Points, in no order, along strands that fork, close into loops and pass close to each other.
(in the rows, 128 means zero)
Points whose rows are less than 124 apart are linked; no others are. Some points are linked to none.
K_775: [146  94 147 128 153 107  84 141 145  98  98 169  55 143 113 145 114 125
 128  86 127 112 164 184  88 110 122 132 110  98]
K_915: [ 94 169  64 141  96  93  91 122 170 166 166  90  95 154 138 113 131 144
  90 129 189  66 129 166 117 135 130 153 126  94]
K_408: [107 148 151 142 164 135 152 169 108 114  93 145 155  91 116 175 146 152
 131 153 100 178 163  73 112 173 127 119 156 103]
K_786: [ 79 175 109 144 151 103 151 154 121 135 134 122 105 182  88 103 126 162
  99 132 130 117 132  78 158 145 157 180 119 172]
K_35: [127 108 121  95 117 166 101 103  73 163  97 166 140 177 115  78 112 116
 131 150 121 186 113 159 106  80 175  92 140 180]
K_505: [147 141 102 113 140 160 168 154 145  63 115 172  86 153 133 134 115 125
  73  99 112 149 130  95 114 155 132  86  96 110]
K_774: [ 81  75 111  97 175 145 118 107 135  88 136 182  97 127 144  71 126 147
  81  96 106 185 158 139  79 128 131 115 114  77]
K_252: [113 142 134 132 161 125 109 153 147  90 102 163  80 144  92 138 100 143
 105 106  84 138 198 122  94 169 130 146 104 101]
K_640: [126 132 115 136 122  94 124 127 115 160 163  93 197  84 152 159 104 115
 103 161 167  59  59 104 149 105 137 156 162 154]
K_533: [121 183 183 142 149  96 171 161 164 184 168  82 102 129 123 170 142  97
 144 168 141  87 129 103 182 145 102 160 146 188]
K_608: [111 153 101 124 152 166 152 131 105  91 143 174 114 174 114  52 135 143
  90 125 138 155  93  98 121 128 150 109 109 166]
K_614: [157 100  90 117 118 119 161 132 111 107  71 149 131 158 140 152 146 144
 120  98 110 175 146 123 105 142 156 103 148 117]
K_645: [113 189  89 131 123 154 132 143 111 108 150 118 189 117 156 157 118 143
  76 152 169 128  76 110 123 153  98 126 165 121]
K_771: [120  62 140 124 171 121 124 116 126  76 112 177  71 112 135  98 113 157
 114  90 104 169 169 126  65 123 140 128 107 110]
K_205: [118 149  86 117 119 137  73 119 124 129 126 143 124 173 130 124 130 136
 103 113 152 141 131 168  98 135 129 132 147  79]
K_138: [156 134 150 135 121 156 115  76  55 140 127 133 138 152  95  83 109 138
 198 128 114 135 158 186 123 130 149 132  73 176]
K_652: [139 176 105 140  98 130 143 139 102 127 156 110 193  99 153 131 115 146
 130 150 163 116  48 142 126 146  92 122 139 126]
K_74: [158 115 103 122 159 103  92 134 115  78  64 160 123 149 123 181 105 133
 114 118  92 148 173 174  61 153 114 127 140  93]
K_572: [127 130 140 142 118  82 120 153 151 193 161  73 154  85 141 167 158 113
 137 154 164 104 144 105 143 120 108 147 156 116]
K_435: [136 157 129 144  94 123 133 141 181 114 160 136  43 116 130  93 112 154
 122 114 122 123 161 184  79 152  91 121  95  71]
K_198: [159  97 131 131 135 106 183 151 141 121  83 140 104 129 126 170 147 137
 144  92 116 163 148 100 121 142 153 122 116 125]
K_257: [171  77 135 131 124 172 107  66  63  77  79 180 142 132 161  66  98 134
 146 165  86 166 145 152  64 104 158  72 120 170]
K_922: [156 120 106 105 148 133 156 146 137  73 111 180  35 162 115 113  97 142
  83 100 107 149 154 127  96 128 150 101  73 128]
K_365: [104 137 157 122 130 148 120 135  91  96 112 120 206  79 132 141 101 114
 132 172 114 110  43  87 178 115 107 131 159 168]
K_313: [131 177 198 152 117 144 173 145 179 122 191 113  61  97 114 105 122 127
 149 168 127  81 113 144 121 140  69 112 101 164]
K_262: [128 120 167 138 111  75 123 144 153 194 173  86 157  65 140 149 164 114
 179 158 136 116 141 141 142 128  84 121 143 105]
K_359: [152 144 136 125 144 144 152 131  94 142 105 159  63 192 104  90 117 135
 141 115 124 164 138 127 119 113 183 122  93 185]
K_637: [187 113 158 134 135 117 186 148 152 135 111 125 101 121 136 185 139 110
 163  98 123 143 125 104 149 134 135 111 114 122]
K_801: [133 135 165 149 154 128  70 149 146  95 121 161  68 140 102 135  98 131
 126 103 107 111 179 167  83 149 114 144 121 100]
K_998: [175 128 186 125 112 145  75 146 134 112  93 131 140 108 128 192 104  94
 168 124 114 105 102 147 128 119 109 123 161  91]
K_842: [ 89 123 123 128 134 110 142 150 178 106 163 133  56 125  93  49 114 169
  96 109 101 141 162 106 125 126 126 143  87 108]
K_84: [132 137 215 163 168 145 165 150 127 129 115 127 111 105 100 156 126 130
 183 126  97 134 161  98 140 145 131 142 110 157]
K_272: [130 190 100 155 131 128 184 147 138 160 156  74 118 149 137 171 131 128
  95 124 172 109 102  76 169 139 145 172 134 168]
K_183: [113 117  95  95 151 101 144 157 165 111  89 144  75 155 106 172 116 137
  82  96  90 143 197  94 127 152 145 139 100 109]
K_481: [134 124  92  90 101 164 103 102  94 164 115 144 132 197 120 111 133 117
 114 126 174 158  94 138 134  69 175 112 150 162]
K_678: [140 171 135 131 123 140 110 118  65 137  87 110 175 173 109 124 110 138
 166 125 122 123 103 139 171 140 138 170 142 185]
K_502: [134  87 113  92 155 113  80 127 160  93 104 165  58 141 137 139 117 115
  92  85 138 123 148 188  99 104 123 111 111  61]
K_917: [159 121 193 153 169 162 103 118  80  78  72 158 143 129 114 129  99 138
 169 124  88 130 152 125  93 149 150 136 125 159]
K_232: [200 127 107 120 127 111  98 130  97 111  67 160 101 176 118 167 110 128
 137 116 116 141 142 188  76 135 139 119 132 134]
K_763: [154  71 126 106 105 115  81 103 140 138 112 138 118 113 145 111 133 131
 163  84 126 132 119 184  99  96 133 124 137  71]
K_479: [ 85 170  82 124 103 106  84 123 162 161 155 120  56 180 103  86 122 143
  95 122 160  94 153 180 125 126 123 146 114  98]
K_677: [105 133 108 151 112  93 111 108 123 153 161 128 154 122 113  68 142 169
 158 127 134 130 104 176  87 130 109 152 110 111]
K_294: [129  70 126 105 165 151 113 130 157  55 101 181 123 109 152 160 122  99
  78 105 100 152 126 126 103 119 107  81 152  72]
K_535: [ 95  69  82 116  97 153 131  99 113 103 107 152 164 159 163  84 151 125
 102 137 107 172 112 115 135  74 147  91 187 132]
K_335: [147  98 120 113 129  76 153 166 181 129 105 123  49 144 128 169 141 130
 112  79 122 139 177 117 140 132 148 145 110 112]
K_21: [128 131 186 151 152 137 139 142 114 130 187 131 139  34 129 128 142 152
 172 160 120 138 124 110 110 122  81 101 108 103]
K_498: [118 109 137 111 154 135 109 159 158 126 125 129 145  97 144 189 140 100
  91 128 132 150 150  67 136 134 119 118 165  75]
K_423: [ 96 147 130 163 139  84 140 110  90 136 164 139 169 121  97  70 119 167
 161 135 127  90  96 175 116 140 123 160  87 175]
K_902: [111 122 185 161 170 112 185 131 128 148 167 112 155  75  98 120 145 125
 166 159 124 105 111  98 182 125 123 132  86 168]
K_769: [156 107 208 126 117 118 158 134 204 165 157 104  68  99 129 133 165  81
 172 121 131  86 145 157 150 127 102 110 111 136]
K_19: [138 113 133 122 114 135 143  85  78 117 150 113 184 129  87  90 114 115
 167 140 128  97  83 156 194 113 132 138  75 167]
K_699: [126 119 121 112 118  95 147 169 208 148 136 102  53 128 134 151 142 112
  87  96 135 113 178  98 165 136 132 140 112  97]
K_996: [143 118 157 131 127 124 105 152 199 144 151 116  82 119 137 119 150  77
 110  99 182  85 109 121 165 106 130 115 122  97]
K_884: [152 112  93 109  83 133 158  80  78 155  81  87 185 153 115 130 142 133
 187 131 107 151 123 117 170 120 169 143 122 157]
K_234: [157 165 152 140 106 137 136 140 170 141 144 124  40 184 114 117 131 108
 143 106 147  85 122 153 155 123 130 131 108 147]
K_134: [132 165 157 158 131 162 147 103  56  92 147 115 193  80 115  95  98 157
 169 163 120 121 110 168 134 167 102 133  69 173]
K_936: [117 188 132 162 157 122 188 145 100 122 135 122 132 145 121 111 109 148
 113 130 151 107  59 113 175 153 129 151 103 201]
K_196: [135 169  93 148  92 107 139 129 114 162 119 104 132 167 124 131 141 164
 149 110 132 150 154 149 106 170 134 167 134 125]
K_77: [148 142  96 104 121 137 176 165 171  95 131 152  84 119 145 158 124 129
  77 106 125 156 134  92 119 157 123  84  98  81]
K_761: [ 75 126 148 149 163  80  71 147 150 147 154 124 159 112 104 106 129 139
 122 131 130 100 124 124 121 130 111 182 151 106]
K_724: [151 152 143 143 103 124 158 124 158 158 160 107 101 158 125 108 142 114
 163 111 158  91  97 158 161 123 122 137  96 155]
K_700: [ 77 105 113 124 167 135 103 124 144  95 141 156 135 115 122  88 136 139
  88 110 105 163 146 115  96 151 108 127 136  67]
K_963: [164  84 187 126 121 115 129 138 197 151 138 117  58 116 138 126 155  82
 159  82 153  87 128 146 157 101 130 116 107 118]
K_432: [133 125 106 128 113 158 161 125 112 108 108 122 178 150 140 132 144 128
 120 123 136 146  82  79 149 126 136 115 159 141]
K_993: [116 141 177 160 149 119 171 170 163 137 153 122  85 104 101 115 141 137
 144 122 107 136 152  93 134 144 119 143 104 134]
K_673: [171 126 210 139 119 152 171 106 152 139 168 101 106  98 115 160 134  92
 193 134 118 103 150 167 158 140  89 110  88 153]
K_582: [128  88 141 109 140 128  65 133 148 136 101 137 106 162 115 145 141  98
 111  87 145 109 132 109 155  93 155 148 160 111]
K_976: [118  81 187 147 141 162 136  99 111 100 154 131 180  35 124 104 126 141
 177 151 105 143 117  95 112 115 104 101 103 105]
K_34: [179  70 144 126 165 139 101  88  72  83  80 184 102 138 145 102  92 137
 129 141 111 159 158 155  38  97 156  85 104 169]
K_506: [124 155 135 120 133 148  82 157 145 119 163 125 150  84 159 156 127  97
  99 153 171 116  81 109 132 127  91  93 164  62]
K_249: [ 89 137 157 150 143  93 122 167 166 142 155 119 104 125  94 115 146 134
 127 120 118 118 158 108 133 149 115 165 127 125]
K_427: [ 94 177  78 148 103  76 127 145 176 166 188  76 109 112 142 138 125 131
  65 159 180  56 128 140 130 146 128 158 131 116]
K_940: [101 175 129 145 154  92 178 178 116 147 191 123 141  71 135 146 139 152
 112 177 147 122  89  71 143 141 105 119 124 134]
K_142: [145 149 174 166  99 145 133 118 151 114 161 138  67 120 122  89 106 148
 161 117 128 108 154 171  65 149  94 125  89 132]
K_513: [ 93 118 161 145 159 146  81 117 107  93 112 154 180 120 103  82 121 137
 142 134  97 141 117 116 112 126 119 154 158 128]
K_345: [104 152  99 115 122 125  72 126 132 151 146 152  73 175 111  84 120 145
 116 106 147 144 144 181  99 125 125 136 116  95]
K_72: [ 73 156 115 158 163  94 154 150 106 132 112 113 172 136 101 117 147 168
 110 143 128 126 126  80 140 164 146 182 143 158]
K_10: [116  84 148 132 143 114 134 113 134 147 131 135 136 130  96  80 162 134
 161  96 129 127 120 100 157  99 156 151 102 146]
K_793: [101 189 134 161 108  77 173 164 158 147 176 111 105 129 113 103 122 152
 114 155 143  79  94 140 135 152  96 155 114 165]
K_835: [198  85 145 135 129 137 181  84  92 119 108 147  85 136 121 113 112 140
 181 101 115 150 158 151 107 119 156  99  52 163]
K_292: [129 166 116 151 105  98 149 156 140 150 184 113 157  89 153 121 132 140
 129 152 171  98  62 150 120 139  88 114 109  99]
K_866: [113  97 173 152 167 103 159 121 129 146 136 109 162 103  89  98 158 126
 172 124 117 116 125  86 178 113 145 152  95 154]
K_576: [105 188 139 135 157 107 124 180 102 144 174 115 142  80 141 183 145 139
 116 183 148 132 113  73 148 139  89 119 155 120]
K_312: [134 141 138 136 130 152 143  96  56  92 115 121 205  98 106  88 108 145
 166 161 110 121  83 144 157 147 130 139  95 184]
K_619: [114 100  83 130 104 129 119 108  86 110  57 151 177 153 148  96 141 155
 134 155  71 189 163 144  91 146 148 120 189 117]
K_555: [ 95 152  72 139 128 173 161 136 113  84 133 134 187 144 158 143 140 138
  60 140 141 143 107  80 140 147 118 108 174 134]
K_411: [ 76  77  58 120 116 165 128  95 119  97 105 166 157 171 176 115 138 125
  63 126  97 179 169 122 133  96 142  81 187 114]
K_180: [117 108 179 152 127 104 121 129 137 159 145 103 166  73  98 131 148 136
 202 139 103 127 160 154 128 142  95 155 117 123]
K_11: [199  92 162 135 128 161 164  98 102  94 102 147 123 114 130 128 113 131
 178 103 108 139 130 136 101 125 142  98  79 145]
K_46: [162 128 111 123  93 158 140 134 117 118 106 108 162 131 151 181 131 116
 118 121 139 142 104  90 139 129 135 122 173 119]
K_42: [188 144 160 142 112 128 169 127 148 164 113  93 115 143 136 197 132  96
 175 105 142 121 124 116 179 132 134 137 128 136]
K_221: [115 126 154 138 154 111 116 167 176 134 172 121 129 110 126 115 144  85
  85 129 179  85  88  75 166 104 125 130 128 117]
K_534: [117 202  64 144  93 110 112 132 105 155 142  91 143 174 128 135 120 164
 109 126 167 117 126 151 108 161 122 181 147 141]
K_459: [186 119 170 138 111 171 152 105 100 100 116 115 164  91 119 151 107 119
 197 125 100 139 122 134 142 140 120 106  88 133]
K_328: [124 129 176 146 107 114  71 110 151 162 139 117 122 140 101 115 146 116
 190 115 132  78 143 195 131 121 110 157 139 134]
K_214: [135 146 152 132 121 107  96 163 203 132 134 124  62  99 146 185 128 101
 116 126 144 102 154 169 121 152 100 100 126  53]
K_224: [153 162 126 129 135 171 147 109  56 110  73 140 166 181 130  94 123 139
 153 137 117 150 111 127 149 150 164 129 134 199]
K_288: [115  73 117 102 144 147 125 144 163  85 112 154 150  96 158 171 140 104
  76 118 114 161 132  91 124 122 118  84 174  70]
K_253: [136 190 143 138  91 125 149 165 201 135 150  92  41 161 123 132 124 120
 111 141 145  81 131 142 159 146 107 134 129 126]
K_165: [101 120  24  65 114 108 130 121 137 138 120 156  87 161 156 115 123 155
  75  95 120 183 178 164  89 134 143 106  98  85]
K_768: [103 101  29  55 150 100 134 116 132 117  83 173  87 174 149 157 113 138
  68 114 105 179 197 154  98 113 142  97 102 131]
K_395: [147 192 140 147 114 117 159 184 138 149 133  99  97 119 136 212 130 135
 138 138 126 145 162 104 128 179 104 128 140 113]
K_170: [ 97 144 122 152 135 122 168 128  79 129  79 117 211 116 119 113 150 167
 152 162 107 148 126  99 133 163 143 158 146 148]
K_721: [111 155 164 125 145 125 142 132  59 114 124 117 205  48 119 152 111 139
 157 198 101 118  67 108 185 125  95 125 131 169]
K_59: [122 117 110 109  70 167  88  90  96  88 104 127 197 120 138  89 109 104
 160 159  77 129  64 134 124 117 111 131 157 133]
K_903: [130 158 117 131 119 130 128 165 164 130 180 123 122  81 154 145 136 123
  99 143 164 137  97 116 116 140  83  94 128  60]
K_237: [166 150 121 112 140 136 137 144 119 116 108 172  44 199 106 120 108 123
 112 102 128 145 138 134 114 114 157 114 101 155]
K_296: [ 88 140  82 128 129 120  87 107 109 129 137 117 184 158 124 118 120 141
  82 133 156 104  87 121 126 117 136 166 175 139]
K_422: [150 163 200 146 129 139 119 151 117 133 173 130 124  63 134 170 132 128
 187 161 119 123 130 142 116 136  70 100 133 108]
K_969: [150 125 117 106 108 155 119 108 113 157 129 117 129 183 125 119 138 107
 137 104 168 112  71 114 179  78 162 128 128 158]
K_743: [ 96  66  67  55 157 134 100  93 166 103 112 149 121 139 184 154 126 114
  56  89 129 137 148 151 126 106 127  98 136  59]
K_468: [114 160 161 178 137 134 153 110  95 109 173 120 156  91 111  81 105 160
 171 149 127 103 122 161 103 155  99 142  68 173]
K_444: [ 94 123  80 115 139 128 100 118 135 114 124 145 149 141 131 136 134 141
  86 109 115 156 156 121 105 158 120 127 151  71]
K_89: [143 120 112 119 114 148 126  76  56 149 122 142 159 141 100  51 128 154
 181 146 118 170 133 170 105 118 158 113  72 171]
K_702: [ 81 113 161 137 156 146  93 131 116  87 115 144 194 106 114 104 124 119
 111 151 109 121  72  84 142 112 113 141 175 140]
K_780: [128 148 123 134  93 109 115 152 192 130 148 121  58 109 143 140 126 132
 117 112 142 109 153 181 107 161  91 112 108  52]
K_488: [163  71 128  89 114 146 107 100  77 149  69 172 122 159 116 105 105 112
 153 144 108 189 129 178  87  72 181  84 126 177]
K_429: [141  83 106 136 128 160  99 102  82  80  85 194 139 157 173  75 105 129
 106 163  70 192 148 180  69 112 143  69 170 140]
K_748: [180 113 115 113  97 142 179  74  77 140 109 101 161 149 104 131 132 118
 196 124 106 154 133 156 193 133 166 125  82 150]
K_125: [143 112 181 120 107 128  93 127 136 150 140  82 177  84 117 157 121  73
 175 154 117  86  93 118 194 100 109 139 133 131]
K_132: [141 173 130 154 126 102 193 144 154 183 166  66 112 136 143 156 133 104
 122 143 167  90 101  94 182 127 126 162 127 179]
K_956: [132 157 186 135 142  92 119 165 164 174 184 100 114  81 154 141 153  66
 139 178 178  58 101 125 166 104  89 103 152 134]
K_562: [103 189 113 151 133 107 154 152 114 130 153 132 103 171  98  85 109 153
 110 127 144  93  83 133 150 140 135 168 106 186]
K_146: [120 131 151 149 124 113 144 131 103 147 101 100 195  93 107 140 142 151
 186 152 101 143 137 113 136 153 122 151 130 129]
K_260: [142 100  62 122  74 126 109  91 117 166 132  72 172 126 145 141 152 138
 126 119 162 117 113 111 124  91 156 165 177 124]
K_928: [122 110  70 111  67 137 149  80  76 146  85  92 199 149 138 122 141 138
 159 155 102 145 106 108 146 109 163 148 157 164]
K_314: [127  98  82  73 133 147 110 118 124 116  94 180  93 193 132 150 129 105
  68  97 144 155 143 126 131  87 167  90 149 132]
K_32: [188 120  95 114 120 124 137 124  86 107  60 159 121 189 136 158 122 130
 132 121 115 172 142 155  96 128 162  98 148 153]
K_330: [119 195 157 149 117 100 173 141 129 146 176 111 134 113 125 127 101 131
 138 150 155  57  54 188 157 156  88 144 101 190]
K_113: [ 72 138  75  99 129  90 128 150 197 140 173 115  81 127 115  75 122 157
  63 115 119 118 155 100 154 128 120 142  87  91]
K_874: [113 165  84 115 139 180 124 128 105  88 134 172 125 199 129  95 123 126
  76 123 140 149 108 111 127 136 138  97 135 157]
K_265: [128 140  68 104 101 176  89 100  89 152 113 116 135 196 132 144 128 122
  88 134 165 131 128 131 131  95 172 141 187 161]
K_825: [175  73 124 110 128  95 145 108  93 144  95 151  69 140 124 113 124 150
 174 100 120 178 168 187  76  93 164 115  78 161]
K_369: [134  87 106 114  95 129  90  83  78 137  76 151 157 138 137  80 123 147
 170 145  74 185 145 179  72 117 149 127 150 119]
K_295: [101 122 137 103 168 123  82 159 184 139 122 128 120 107 129 190 132  88
  72 117 124 113 181  78 151 139 120 142 143  70]
K_93: [124 131 176 131 126  66 144 138 180 184 189  97 135  85 141 122 154  72
 140 175 176  39 104 151 160 117  98 116 130 154]
K_293: [ 76 126 110 130 156 118  59 128 143 138 146 101 180 121 123 148 121 116
  78 139 143  94 120  99 135 124 120 182 188  92]
K_663: [136 104 205 158 186 145 146 136 117  94  89 157 104 123  98 134 120 124
 155 108 101 127 161  86 118 130 161 144 104 155]
K_469: [162 128 157 135 112 126  72 142 168 126 103 121  99 119 144 179 119  95
 138 103 154  94 117 183 117 130 109 109 154  56]
K_638: [168 114 192 146 113 161 169  99 100 112 160  98 149  69 103 164 113 114
 202 151 106 129 158 163 174 150 101 111  81 133]
K_424: [110 159 166 161 162  94 212 159 126 151 187 121 137  69 119 121 147 139
 149 176 130 115  97  88 155 131 111 116  87 160]
K_868: [ 90 149  58 123 120 150 100  98  73 122 112 133 177 189 134 110 129 148
  79 151 135 147 125 122 119 117 147 146 192 173]
K_904: [124 111  63  70 155 129 114 124 115 117  87 187  83 203 133 153 111 109
  57 119 120 163 171 161  98 107 151  81 110 142]
K_951: [110  74 144 131 127 129 137 116 132 110 136 127 187  42 131  93 155 133
 153 141  99 162  95  93 116 111 109 106 132  91]
K_480: [ 88 178 101 144 140  73 136 173 155 170 201  92 126  84 143 161 117 121
  50 179 169  64 133  90 142 135 116 151 138 129]
K_450: [134 173 203 132 135 130 130 129 119 153 147  93 150 100 114 175 117  99
 176 162 138  77 104 166 204 143  74 149 133 192]
K_374: [159 104 178 126 137 193 138 128 129  68 105 160 152 107 136 131 121  98
 131 126 106 141  78  88 133 108 126  84 149 130]
K_156: [117 157  88 140 148 119 115 143 124 158 182  78 160  72 150 181 120 117
  47 162 184  57 106 104 130 123 147 164 172 136]
K_767: [119  99  78 127 138 131 122 115  86 100  75 187 140 171 160  99 133 146
  96 151  81 205 177 162  77 143 156  82 161 134]
K_962: [155 115 132 152 156 130 121 131 104  76  76 169 136 125 132 140 112 153
 122 131  87 172 167 144  51 177 125 118 138 103]
K_108: [131 157 212 162 110 152 157 131 171 108 174 124  44 112 111 102 104 137
 151 137 121  87 155 141  93 144  87 132  95 155]
K_8: [ 96 149  88 101 134 122 120 156 195 145 184 109 113  88 152 141 128 108
  55 136 159 107 136  83 139 136 105 103 100  67]
K_570: [110 100 126 127 134 102 133 139 129 143 155 113 199  50 144 130 153 125
 136 170 127 146  80  73 133 107 106 106 157  97]
K_192: [163 127 165 137 156 149 115 137  80  81  39 159 141 158 115 155 112 124
 151 121  78 143 142 122 118 152 159 142 158 160]
K_45: [124 119 120 122 105 107 111 100 100 143 148 103 206 113 121 119 102 115
 142 143 138  67  47 141 178 103 130 150 125 161]
K_658: [132 156 127 132 105  91 143 168 180 188 172  67  89  90 166 168 159 100
 109 150 169  98 167 108 138 141 107 128 148  94]
K_634: [140 114 176 121 103 148  58 124 124 119 107 113 170  98 115 143 108 105
 182 134  98 110  96 137 139 108 104 149 153 103]
K_574: [145 134  61 127 116 144 162 117 137 152 145  82 119 160 134 150 152 125
  82 104 176 121 122  74 149 118 170 160 136 143]
K_864: [152  82 151 111 144 172  95 126 140  70 106 182 122 148 131 133 120  95
 106  98 124 132  97 121 120  97 129  97 160 101]
K_672: [128 129 154 148 155 145 134 158 120  92 106 155 144  85 125 156 119 145
 129 129  96 173 148 112  81 162 114 108 143  85]
K_168: [119 205 112 139 114 125 143 178 159 148 143  88  89 142 124 202 117 128
  91 139 125 115 180  98 148 176 116 159 133 117]
K_919: [ 73  62  60  63 152 144 116  91 143 102 107 170 130 162 182 132 127 118
  54 100  97 167 169 152 123 100 125  86 155  87]
K_117: [127 127  88 134 102 119 145  98  94 145 137 123 167 133 127  63 154 169
 165 119 129 159 110 152 103 130 134 126  98 133]
K_811: [149 157 131 150  97 107 154 124 113 166 111 109 121 163 108 131 140 151
 193 111 111 138 162 168 117 169 131 160 109 150]
K_243: [141 116 185 170 128 146 141  89 107 103 145 144 103 104 135  84  97 165
 171 112 120 128 175 125  61 144 110 122  67 134]
K_152: [127 183 166 135 133 120  90 174 155 154 175 107 116  90 156 159 140  88
 121 171 184  70  95 131 157 126  87 105 159 102]
K_683: [135  95 180 143 109 117 100 100 147 146 140 115 130 102 104 112 137 131
 206 103 109 110 164 190 110 129 104 144 106 122]
K_899: [ 94 130 101  93 129 105 120 164 215 137 158 115  72  93 146 121 126 119
  69 114 136 110 163 101 159 139 112 113  92  62]
K_503: [156  91  52 105 101 125 179 113 122 122  83 123 125 160 166 185 150 136
  89  95 135 169 158 102 105 136 166 106 158 117]
K_605: [104  95  90  64 161 110  82 127 188 107 109 144  89 113 169 173 113 106
  71  84 125 113 161 152 119 127 117 105 104  46]
K_909: [132  83 172 153 155 139 124  93 113  98 120 169  95 100 138  80 102 166
 148  99 122 148 177 107  53 127 134 127  83 123]
K_87: [118 105 172 134 163 139 107 149 150 113 151 137 154 101 117 106 137  99
 121 126 153 105  66  79 158  92 122 130 144 130]
K_402: [140 106  45 110 112 160 162 116 137 111 109 112 147 144 164 207 149 126
  57 101 127 152 176  96 116 133 158 113 161 117]
K_983: [102  93  99 103 116 108 104 100  96 184  99 131 141 172 101  98 156 154
 146 113 133 177 152 131 120  99 172 148 144 141]
K_960: [125  73 107  86 124  96 146 130 119 153 105 161  61 147 121 102 141 153
 132  87 137 193 155 158 101  86 178 118  97 134]
K_735: [120  95  75 107 129 128 151 131 162 140 136 112 115 144 144 137 162 122
  71  87 165 139 139  61 154 119 166 133 140 116]
K_571: [153 183 180 143 117 123 150 174 134 157 156 110 104  96 146 193 145 127
 172 153 131 126 135 130 137 152  82 106 147 116]
K_926: [133 110  89 136  94 103  87 106 145 173 157  75 159 111 156 126 145 117
 116 120 188  81  96 136 130 101 139 149 157  92]
K_9: [106 102  98 126 106 118  65  97 142 144 136 112 173 111 150  99 131 121
 116 130 145 112  81 150 113 104 111 147 172  55]
K_321: [104  72  90  90 104 142  50  86 144 131 119 122 146 133 153 114 136 103
  98 122 134 127 102 133 125  82 129 135 192  58]
K_589: [109 206 134 126 116 131 123 184 192 139 156  89  62 149 113 167 105 113
  82 153 138  73 169 108 172 160 105 143 122 120]
K_829: [174 119 182 122 136 181 172 129  99  82  77 129 163 104 126 172 114 102
 170 142  85 144 103  91 160 127 139 100 125 147]
K_449: [103 134  57 122  97 141 141  88  60 137 106 121 203 175 144  90 139 152
 125 163 134 153  95 123 121 107 160 125 168 184]
K_885: [142 191 124 133 157 152 161 143  83 117  87 146 103 208 117 112 120 138
 127 125 124 156 126 101 148 160 172 151 120 187]
K_648: [136 144 157 135 119 130  80 117 109 156 111 101 151 164  98 133 120 119
 180 112 137  92 115 159 170 114 126 174 143 163]
K_303: [109  72 120 117  89 157 128  87 116  90 109 125 195  71 128  86 130 104
 167 165  68 144  79 109 137 106 118 122 124 121]
K_244: [103  95  50  87 131 171 134 102 160 118 130 129 135 142 164 172 150 111
  39  91 133 128 173  72 143 118 152 116 146 118]
K_281: [ 94 127 156 165 168 141  92 105  91 112 127 150 161 116 101  57 113 161
 152 128 109 138 138 130  84 143 125 162 127 144]
K_818: [151 160 134 143 106 109 167 106 157 182 165  70 129 156 133 136 143 102
 162 125 169  69  91 156 183 129 121 151 107 177]
K_971: [114  47 105  86 100 137  84  96 142 119 100 142 140 138 152 109 144 108
 116 111 118 152  99 117 130  67 151 126 185  95]
K_706: [173 150 142 135 101 149 134 137 140 158 125  86 147 132 151 188 133 101
 143 118 163 105  98 105 168 119 132 131 154 129]
K_806: [100 141 121 141 150 136 151 139 134 104 154 150  84 145  96  43 127 168
 109 124 128 143 127  93 110 130 140 140  82 147]
K_653: [114  86 115 105 102 117  79  90  86 154  85 129 173 148 103  91 131 140
 180 127  90 161 137 148 113  99 155 149 152 139]
K_473: [148 160 171 159 119 136 133 105  90 139 124 113 137 147  98 114 117 149
 210 124 103 122 171 185 126 175 119 161  94 177]
K_209: [129  75 138 111 133 108 124 118 124 168 113 140  97 157 105  95 158 135
 161  81 136 155 141 123 145  83 166 139 113 144]

A piece is all that can be reached along the links. How many separate loops has the piece of each point below (a circle has one, a figure eight two, a Y none), and how many tips (points with one link)?
K_829 => loops 0, tips 5
K_976 => loops 1, tips 7
K_683 => loops 0, tips 4
K_156 => loops 0, tips 3
K_296 => loops 0, tips 4
K_314 => loops 0, tips 2

A fork is a point with three links, a tip a point with one. Leave the first point through the second and follow the links. Name the first fork or tip that comes.
K_926, K_9 => K_335
K_408, K_672 => K_614
K_46, K_432 => K_903
K_503, K_402 => K_132
K_743, K_919 => K_260

Name the points in between on the shortest way along the links from the first point to the second, in order.
K_232, K_292 => K_32 K_614 K_198 K_335 K_699 K_899 K_8 K_903
K_969, K_84 => K_481 K_265 K_868 K_296 K_293 K_761 K_249 K_993
K_928, K_35 => K_449 K_868 K_265 K_481
K_214, K_156 => K_780 K_435 K_142 K_243 K_909 K_771 K_774 K_700 K_444 K_205 K_345 K_479 K_915 K_427 K_480
